The views of a scene show one set of named points, each view turned or mirrored, and shifted as a whole, with a little noise and some points left out.

Scene 1
View 1
Q445: [ 0.20 -1.15  2.67  3.74  2.66 -0.11 -2.42 -0.57 -1.76  1.29  1.76 -0.47
  0.83 -1.53 -1.95  1.34  0.55  2.19 -1.12 -1.41  1.71  0.87]
Q53: [-1.02 -2.16  2.15  1.99  0.26  0.30 -4.50  0.24 -1.34  1.27 -0.79 -1.56
 -0.03  1.06 -3.39  1.79 -3.08  2.87 -2.35 -4.03 -0.13 -0.89]
Q107: [ 1.28 -0.30  2.07 -0.89 -0.06  1.51 -2.28 -0.56 -3.72  0.21 -0.80 -2.44
 -3.71  1.29 -1.53  1.45 -2.07  0.03 -2.97 -2.84 -0.79  0.64]
Q123: [-1.37 -0.99  0.78  1.85 -2.44 -1.04  0.48 -0.29 -2.08  0.49  0.08 -1.28
  1.43  1.13 -1.45  2.08 -1.88 -0.17 -2.14 -0.59 -2.44  0.95]
Q210: [ 1.27 -1.43  1.29 -1.04  0.81 -1.28  0.34 -1.24 -1.31  1.65 -0.08  0.00
  0.02  0.69 -1.02 -0.24 -1.06  0.59 -1.73  0.24 -1.20  0.12]
Q122: [ 1.04 -0.63  0.56 -0.47 -0.13 -0.23 -1.94 -0.56 -1.96  1.09 -0.73 -1.60
 -0.65 -0.32 -0.86  0.67 -0.27 -0.71 -1.93 -1.33 -0.90  0.12]
Q981: [ 1.34 -0.69 -1.41 -2.24 -1.67 -1.16 -1.84 -0.85  0.09  2.08 -1.85 -0.81
  0.44 -0.58  0.16  0.16 -0.86 -1.96 -0.98 -0.80 -1.30 -1.55]
Q264: [-0.70 -2.09  1.85  1.97  0.84 -0.83 -2.60 -0.47 -0.73  1.69  0.26 -0.05
  1.20  0.43 -2.33  1.03 -1.54  2.53 -1.42 -1.75  0.19 -0.51]
Q552: [-0.18  0.29  2.03 -0.27 -2.45  0.15 -1.84 -1.34 -4.25  0.31  0.91 -0.55
 -2.96  1.60 -0.15  1.63 -0.68 -0.78 -1.45 -0.95 -0.20  1.69]
Q783: [ 3.03 -0.69  1.41 -1.82  2.69  0.57 -2.19 -0.83 -2.17  1.21 -1.06 -1.75
 -2.45 -0.77 -1.19 -0.41 -0.16  0.10 -2.38 -1.75 -0.10 -0.09]
Q828: [ 0.51 -0.60  1.44 -0.63 -0.66 -1.71 -0.15 -1.29 -3.35  0.75  0.61 -0.12
 -0.22  0.82 -0.37 -0.04  1.09 -0.29 -1.74  1.06 -1.57  1.90]
Q283: [ 1.51 -1.51  0.04 -1.06  0.52 -1.07  0.31 -0.86  0.05  1.98 -1.06 -0.51
  0.91 -0.29 -0.79  0.12 -1.65 -0.26 -1.57 -0.29 -1.56 -1.08]
Q702: [ 2.53 -1.43  0.00 -2.86  0.95 -0.04 -1.10 -1.04  0.39  2.37 -1.95 -0.80
 -1.32  0.05 -0.78 -0.15 -2.94 -0.32 -1.63 -1.63 -0.65 -2.22]
Q194: [ 0.01 -1.12  0.98  2.22  0.29 -1.58  2.60 -1.25 -0.08  1.79  1.46  0.65
  2.68 -0.52 -0.80  1.26 -1.28  0.40 -0.70  1.11 -0.63  0.22]
Q31: [ 1.43 -0.64  1.12 -2.64 -0.94 -0.15 -1.79 -1.26 -2.47  1.29 -0.73 -0.55
 -2.71  1.21 -0.34  0.25 -1.55 -0.65 -1.72 -1.09 -0.73  0.02]
Q434: [ 0.55 -1.51  1.29 -1.87 -1.03 -2.01  2.64 -1.65 -1.36  1.74  0.20  1.13
  0.10  2.18 -0.57 -0.06 -2.11  0.25 -1.46  1.50 -2.08  0.24]
Q874: [ 0.28 -1.73  2.07  1.94  1.68 -0.16  0.67 -0.67 -0.78  1.49  0.49 -0.52
  0.72  0.46 -2.38  1.37 -2.92  2.00 -1.93 -1.30 -0.44 -0.28]
Q687: [-1.38 -1.68  2.56  1.18 -1.15 -1.52 -1.76 -0.31 -3.55  0.45  0.33 -0.70
  0.30  2.34 -2.45  0.92 -0.63  1.91 -2.63 -0.78 -2.10  1.65]
Q61: [-1.53 -1.43  1.97  2.90 -0.60 -1.85 -4.31 -0.97 -1.71  1.64  1.51  0.92
  1.75 -0.27 -1.38  0.84  1.39  1.81 -0.20 -0.61  1.28  0.76]
Q557: [-1.03 -0.29  1.64  2.14 -1.94 -0.97  0.79 -1.41 -2.16  1.05  2.04  0.75
  0.52  0.65 -0.27  2.07 -1.05 -0.16 -0.57  0.41  0.04  1.41]
Q460: [-1.54 -1.96  1.35  1.10 -1.73 -2.68 -0.49 -1.11 -1.35  1.68  0.73  1.16
  2.20  1.48 -1.28  0.63 -0.73  1.42 -1.03  0.69 -1.42  0.51]
Q682: [-1.48 -1.16  1.78  3.60 -0.51 -1.30 -0.82 -0.77 -1.50  1.20  1.64  0.20
  2.17 -0.11 -1.49  1.84 -0.47  1.33 -0.82 -0.36  0.07  0.92]
Q607: [-0.36 -1.18 -0.11 -0.71 -2.32 -2.35  0.23 -1.56 -0.41  2.03  0.09  1.09
  1.47  0.68  0.07  0.37 -0.90 -0.73 -0.35  0.90 -1.19 -0.23]
Q320: [-0.36 -2.10  0.80  1.23  0.33 -3.13  0.04 -1.08 -0.43  1.99  0.58  1.01
  3.65 -0.16 -1.22 -0.34  0.71  1.17 -0.91  1.45 -1.40  0.26]
View 2
Q552: [-0.63  0.31 -0.34 -1.85 -1.70  1.38  2.61  0.99 -1.25 -0.24  0.34  1.04
 -1.47 -0.74  1.97  3.76 -1.02 -0.29  1.87  0.37  2.19  1.62]
Q53: [ 3.13  0.15 -2.59 -3.12 -1.11  1.41  0.36  0.67 -0.70  1.08  1.00 -1.38
 -0.06  1.40 -2.73  5.18 -1.96  2.55 -0.36 -0.66 -2.58 -0.76]
Q320: [-1.53 -0.28  3.30 -3.90  2.37  1.26 -1.00 -0.45  3.60  0.02  0.52 -0.29
  1.51  2.10 -0.75  2.43 -1.88 -0.06  0.26 -1.44  1.62 -1.96]
Q828: [-1.94  0.44  1.63 -2.95  1.56  0.83  1.25  0.85  1.48  0.31 -0.76  1.03
 -0.81 -0.16  1.03  2.34 -0.79 -0.60  1.31 -0.21  2.66  0.37]
Q682: [-1.18 -0.27  1.38 -4.21 -0.38  1.12  0.25 -0.37  1.00 -0.17  1.39 -1.80
  0.46  1.59 -0.69  4.76 -2.26 -0.85  1.07 -1.96  0.39 -1.98]
Q783: [ 0.56 -1.46 -2.58 -1.32  1.94  0.65  1.79  0.47  1.65  2.41 -0.20  0.41
 -2.05 -0.70 -0.88  2.39  0.46  3.23  2.21  0.99  2.33 -0.05]
Q31: [ 0.62  0.01 -0.66 -0.43 -0.07  1.38  1.50  0.84  0.49  0.58  0.36  1.81
 -0.83 -0.55  0.90  2.16 -0.44  2.16  1.21  1.45  2.80  1.37]
Q61: [ 0.19 -2.50  1.77 -4.91  0.21  2.42  1.48 -1.23  1.32 -0.19  0.87 -0.46
 -0.11  2.54  0.21  4.53 -1.96 -0.57  1.70 -2.20 -1.17 -1.08]
Q107: [ 0.92  0.65 -3.12 -1.38 -0.92  0.56  2.14  1.79 -1.29  1.47 -0.21  0.38
 -2.13 -1.40 -0.12  3.66 -0.27  2.05  1.28  1.28  1.28  0.99]
Q874: [-0.22  1.15 -1.01 -2.56  0.37  0.26 -0.74  0.75  1.30  0.72  1.87 -2.08
  0.43  0.97 -2.91  4.26 -1.59  1.31  0.48 -1.28  1.40 -1.17]
Q123: [-1.20  2.15  1.49 -2.84 -1.10  0.51 -0.46  1.24 -0.25 -0.14  0.04 -0.77
  0.77 -0.16  0.34  3.61 -2.21 -0.50 -0.68  0.38  1.06 -1.95]
Q283: [-0.30  0.13  0.57 -1.13  1.27  0.82 -0.83  0.25  2.58  1.06  0.96 -0.13
  0.93  0.26 -0.84  1.65 -1.00  2.56  0.08  0.96  2.78 -1.87]
Q194: [-2.60  0.77  2.04 -2.76  0.45  0.41 -1.32 -0.23  2.62 -0.16  2.23 -1.83
  1.46  1.18 -1.17  3.35 -1.98 -0.20  0.72 -1.41  3.49 -2.51]
Q210: [-0.67  0.59  0.51 -1.66  1.65  0.83 -0.05  0.71  2.30  0.56  0.72  0.39
  0.16  0.45 -0.95  2.27 -0.94  1.52  0.75 -0.15  2.94  0.01]
Q460: [-0.72  0.85  3.06 -3.38  0.50  1.59 -0.59  0.13  1.75 -0.97  0.76  0.28
  1.39  1.79  0.03  3.05 -2.44 -0.50 -0.31 -1.25  0.95 -0.32]
Q702: [ 1.65 -0.51 -1.36  0.37  0.58  1.29 -0.34  0.11  2.05  1.39  1.40  0.68
  0.43 -0.04 -1.06  1.44 -0.53  4.59  0.32  1.97  2.85 -0.74]
Q557: [-2.18  0.67  1.88 -2.78 -1.26  1.06  0.58 -0.01  0.55 -0.95  1.86 -0.81
  0.45  0.67  0.66  4.20 -1.99 -1.41  1.40 -1.32  2.71 -0.73]
Q981: [ 0.53 -1.23  1.23 -0.48 -0.13  1.76 -0.03 -0.51  2.12  0.95  0.47  1.23
  0.98 -0.06  1.61  0.80 -0.94  3.06  0.12  2.66  2.34 -2.37]
Q687: [-0.10  1.71  0.64 -4.09  0.61  0.93  0.84  1.62 -0.21  0.06 -1.05  0.28
 -0.44  0.62 -0.43  3.96 -1.78 -0.68 -0.20 -0.93 -0.49  0.78]
View 3
Q702: [-0.85  1.53  2.37 -0.92  2.78  1.64 -1.91 -1.33 -1.47  2.89 -0.50  1.54
 -0.15  1.63  0.42 -0.19  1.74  1.02  0.11  1.52 -1.04 -1.98]
Q445: [-1.20 -0.04 -0.70 -2.19  1.82 -1.93 -0.63 -0.67  1.79 -1.70  2.78 -2.28
 -0.78 -1.04 -0.94 -0.87  1.38 -0.02 -0.91  2.80  3.58 -0.18]
Q682: [-1.51 -0.74 -0.65 -0.94  1.44 -1.10  0.75 -0.74  2.99 -0.11  0.94 -2.37
  0.91 -1.24 -0.70 -0.32  2.81 -2.00 -0.14  2.20  2.03  1.46]
Q283: [-0.35 -0.06  1.82 -0.42  1.82  0.92 -0.64 -1.31 -0.71  2.03  0.34  0.40
  0.64  0.59 -0.08  0.58  1.58 -1.72 -0.95  0.50  0.00 -0.19]
Q460: [-0.76  0.55  0.37  0.09  0.76  0.75  1.33 -0.48  2.44  0.51 -0.22 -0.87
  2.10 -0.83 -1.07 -0.99  3.04 -2.71  1.13  0.90  0.27  2.08]
Q783: [-1.79  1.52  1.67 -2.10  1.30  0.68 -2.85 -1.36 -1.74 -0.47  1.19  0.60
 -2.76  0.36  0.21 -0.66  0.47  0.98  0.15  0.49  0.02 -2.25]
Q607: [-1.68  0.48  1.04 -0.54  1.44  2.76  1.08 -1.42  1.92  2.19 -0.60  0.53
  1.67 -0.03 -1.20  0.31  2.73 -2.59  0.06  0.43 -0.76  1.61]
Q320: [ 0.56  0.19  0.79 -0.20  0.97  0.97  1.67 -0.80  1.50  0.59  1.60 -0.49
  2.52 -0.52 -1.71 -0.38  1.62 -3.69 -0.63  0.19  1.57  1.48]
Q687: [-1.22  0.85  0.20 -0.08 -0.32 -1.07 -0.18  0.06  1.58 -1.52 -0.52 -1.93
 -0.23 -1.47  0.38 -1.70  2.94 -1.78  3.09  0.67 -0.27  1.03]
Q31: [-3.13  1.80  1.38 -1.58  1.01  2.21 -1.91 -1.28  0.06  0.48 -1.24  0.98
 -1.71  0.13  0.06 -0.87  2.21  0.38  1.53  0.60 -1.82 -0.50]
Q123: [-1.99 -1.18  0.42  0.17  0.57 -0.77  0.28 -0.68  1.82  1.26 -1.21 -2.08
  0.27 -0.84  1.13  0.69  3.39 -2.80  1.53  0.70 -0.93  1.25]
Q61: [-1.66  1.42 -0.94 -2.46  1.32  0.13  1.61 -0.93  4.24 -1.07  2.21 -2.14
  0.87 -1.30 -1.54 -1.34  2.04 -1.34  1.28  2.11  2.26  0.20]
Q434: [-0.90  0.11  1.79  0.85  0.64  2.10 -0.72 -0.40 -0.50  1.04 -2.04  1.39
  1.22 -0.30 -1.14 -0.65  3.00 -2.19 -0.37  0.19 -1.27  3.01]
Q874: [-0.15 -0.63  0.69  0.24  1.98 -1.93 -1.33 -0.14 -0.08  0.53 -0.23 -1.25
  0.42 -0.19  0.12 -0.77  2.68 -0.22 -0.58  2.85  1.31  0.61]
Q981: [-1.95  1.23  1.85 -1.76  2.18  2.97  0.34 -2.23  0.77  3.50  0.21  0.79
  0.18  1.23  0.33  1.18  1.65 -1.40  0.63  0.06 -1.62 -1.85]
Q107: [-3.58  0.92  0.92 -1.61  0.72 -0.71 -3.18 -0.82 -0.53 -0.51 -1.31 -0.72
 -3.45 -0.34  1.77 -0.83  2.40  1.39  2.38  1.31 -1.55 -1.30]
Q264: [-0.16  1.03  0.04 -0.87  2.05 -1.27 -0.02 -0.45  1.69  0.25  0.93 -1.65
  0.96 -0.24 -0.24 -1.47  2.44 -0.14  1.00  2.92  1.61 -0.45]
Q122: [-2.24  0.72  1.04 -1.76  1.14  0.76 -1.00 -1.51  0.40  0.65  0.39 -0.50
 -1.40 -0.01  0.53  0.20  1.50 -0.80  0.98  0.44 -0.58 -1.29]
Q194: [-0.73 -1.86  0.61  0.14  1.75  0.13  0.29 -0.87  1.01  1.41  0.15 -0.59
  1.61 -0.44 -1.17  0.78  2.51 -2.80 -2.51  1.45  1.44  2.60]
Q557: [-3.26 -1.15 -0.39 -0.89  1.00  0.61  0.04 -1.00  2.75  0.19 -0.86 -1.09
  0.06 -1.39 -1.05  0.14  3.31 -1.89 -0.39  1.61  0.41  2.87]
Q210: [-0.82  0.63  1.53 -0.41  1.05  1.30 -1.04 -0.71 -0.62  0.44 -0.25  0.65
  0.10 -0.02 -0.75 -0.70  1.86 -1.20 -0.36  0.51 -0.14  0.74]
View 4
Q264: [ 0.57  2.60 -1.38  0.90 -0.36 -4.22  2.12 -0.61  1.26 -0.36  2.72 -0.46
 -0.65 -0.98  0.00 -0.61 -1.79  1.32  0.67  2.78 -0.48  0.39]
Q107: [ 0.75  1.55 -2.79  1.87  2.42 -1.64 -2.38  3.46  2.56 -0.69  3.40  2.11
 -1.86 -0.80  1.28  1.53 -3.47  1.58  0.38  2.72 -0.19 -0.34]
Q283: [ 0.30  0.55 -0.51 -1.06  2.16 -2.03 -0.29  0.38  0.24  0.12  0.31  0.61
 -0.19 -1.33  0.34 -1.25  0.74  0.58 -0.40  2.75 -1.53 -0.09]
Q194: [ 1.93  1.99  1.12 -0.12  0.11 -2.67  1.91 -0.94 -1.50 -2.39 -0.34 -0.30
  0.41  0.37 -0.07 -1.01  0.01  0.64 -0.91  3.39 -3.12 -1.16]
Q607: [-0.86  2.16  0.41 -2.01  1.42 -1.47  1.33  0.46 -0.18 -1.49  0.85  0.67
  1.02  1.07 -1.25  0.32  0.87 -0.09 -1.40  2.59 -1.92 -0.29]
Q702: [-0.86 -0.53 -1.35 -1.37  3.22 -1.98 -1.21  1.78  1.37  0.62  1.96  1.37
 -0.93 -2.71  0.72 -1.35  0.66  1.59  0.87  1.46 -1.29 -0.24]
Q460: [-0.31  3.31 -0.03 -0.57  0.15 -3.17  2.67 -0.16 -0.23 -0.63  1.38 -0.28
  0.73  1.46 -0.79  1.16 -0.44 -0.50 -1.43  3.75 -1.62  0.28]
Q687: [ 0.59  3.63 -1.74  1.49  0.47 -3.37  0.98  1.13  1.07  0.18  2.51  0.19
 -0.53  1.39  0.42  2.24 -2.88 -0.42 -1.22  4.71 -0.44  0.66]
Q828: [-0.32  3.04 -0.84  0.56  0.83 -0.79  0.07  1.97  0.25 -1.23 -1.14  1.32
 -0.52  1.40  0.16  1.34 -1.68 -0.91 -1.25  3.40 -1.53  0.81]
Q320: [ 0.08  2.93  0.31 -0.54 -0.54 -2.78  2.60 -1.40 -0.70 -0.43 -1.21 -0.62
  0.44  0.62 -0.77 -0.95  0.30 -0.81 -1.03  3.57 -1.68  0.99]
Q981: [-0.94  0.71 -0.70 -2.62  2.59 -0.46 -1.26  0.79  1.58 -0.72  1.09  1.54
  0.34 -0.66 -1.40 -1.16  1.46  0.56 -0.92  1.84  0.29  0.28]
Q682: [ 1.77  3.56 -0.33  1.07 -1.18 -3.21  2.38 -1.13  0.23 -2.66  1.60 -0.40
 -0.01  0.91 -0.82 -0.12 -1.97  0.86 -0.51  3.25 -0.98 -0.31]
Q53: [ 1.10  2.20 -2.76  1.37  0.38 -5.00  0.88 -0.27  2.66  0.51  5.69 -0.40
 -1.18 -1.56  0.09  0.01 -2.78  2.10  0.80  3.17  1.14  0.09]
Q434: [-0.63  1.50  0.38 -1.08  2.55 -2.21  1.03  2.00 -1.17 -0.01  0.29  0.77
  0.32  0.68  1.00  1.53  0.35 -0.52 -1.23  3.53 -4.05 -0.83]
Q31: [-1.44  1.44 -1.69 -0.30  2.62 -0.83 -1.23  3.45  1.72 -0.64  1.92  2.21
 -0.90 -0.54  0.36  1.26 -1.28  0.76  0.11  1.75 -1.09  0.00]
Q552: [-0.42  3.18 -1.50  1.03  1.27 -0.62 -0.66  3.54  1.71 -2.92  2.73  2.34
 -0.63  1.43 -0.22  2.77 -3.05  0.90 -0.64  2.19 -0.87 -0.50]
Q445: [ 1.79  3.36 -1.55  2.85 -2.30 -3.23  2.05 -0.83  1.22 -2.42  0.48 -0.21
 -1.57 -1.12  0.12 -1.47 -3.40  1.77  1.47  2.01 -0.45  0.68]
Q874: [ 2.12  1.50 -0.71  1.50  0.56 -4.10  1.20 -0.15 -0.09 -0.62  2.13 -0.40
 -0.76 -1.34  1.25 -0.60 -1.64  1.58  0.41  3.35 -2.29 -0.98]
Q210: [-0.30  1.53 -0.71  0.14  1.61 -2.13  0.38  1.44  0.13  0.03 -0.03  0.86
 -0.60 -0.53  0.98 -0.04 -0.55  0.11 -0.14  2.78 -2.37  0.14]
Q783: [-0.34  0.86 -2.47  1.39  1.70 -1.06 -1.92  2.59  2.08  0.04 -0.14  1.89
 -2.21 -2.40  1.40 -1.07 -2.04  1.17  1.35  1.61 -0.43  0.99]
Q122: [ 0.41  1.71 -1.69  0.32  1.42 -1.20 -1.28  1.43  1.74 -1.02  1.11  1.38
 -0.87 -0.54 -0.05 -0.39 -1.38  0.78 -0.49  2.63  0.16  0.46]

Which points are out of place in each view (at most two, in the order of its rows)? Write - if all are in place.
view 1 | -
view 2 | Q53
view 3 | Q283
view 4 | -
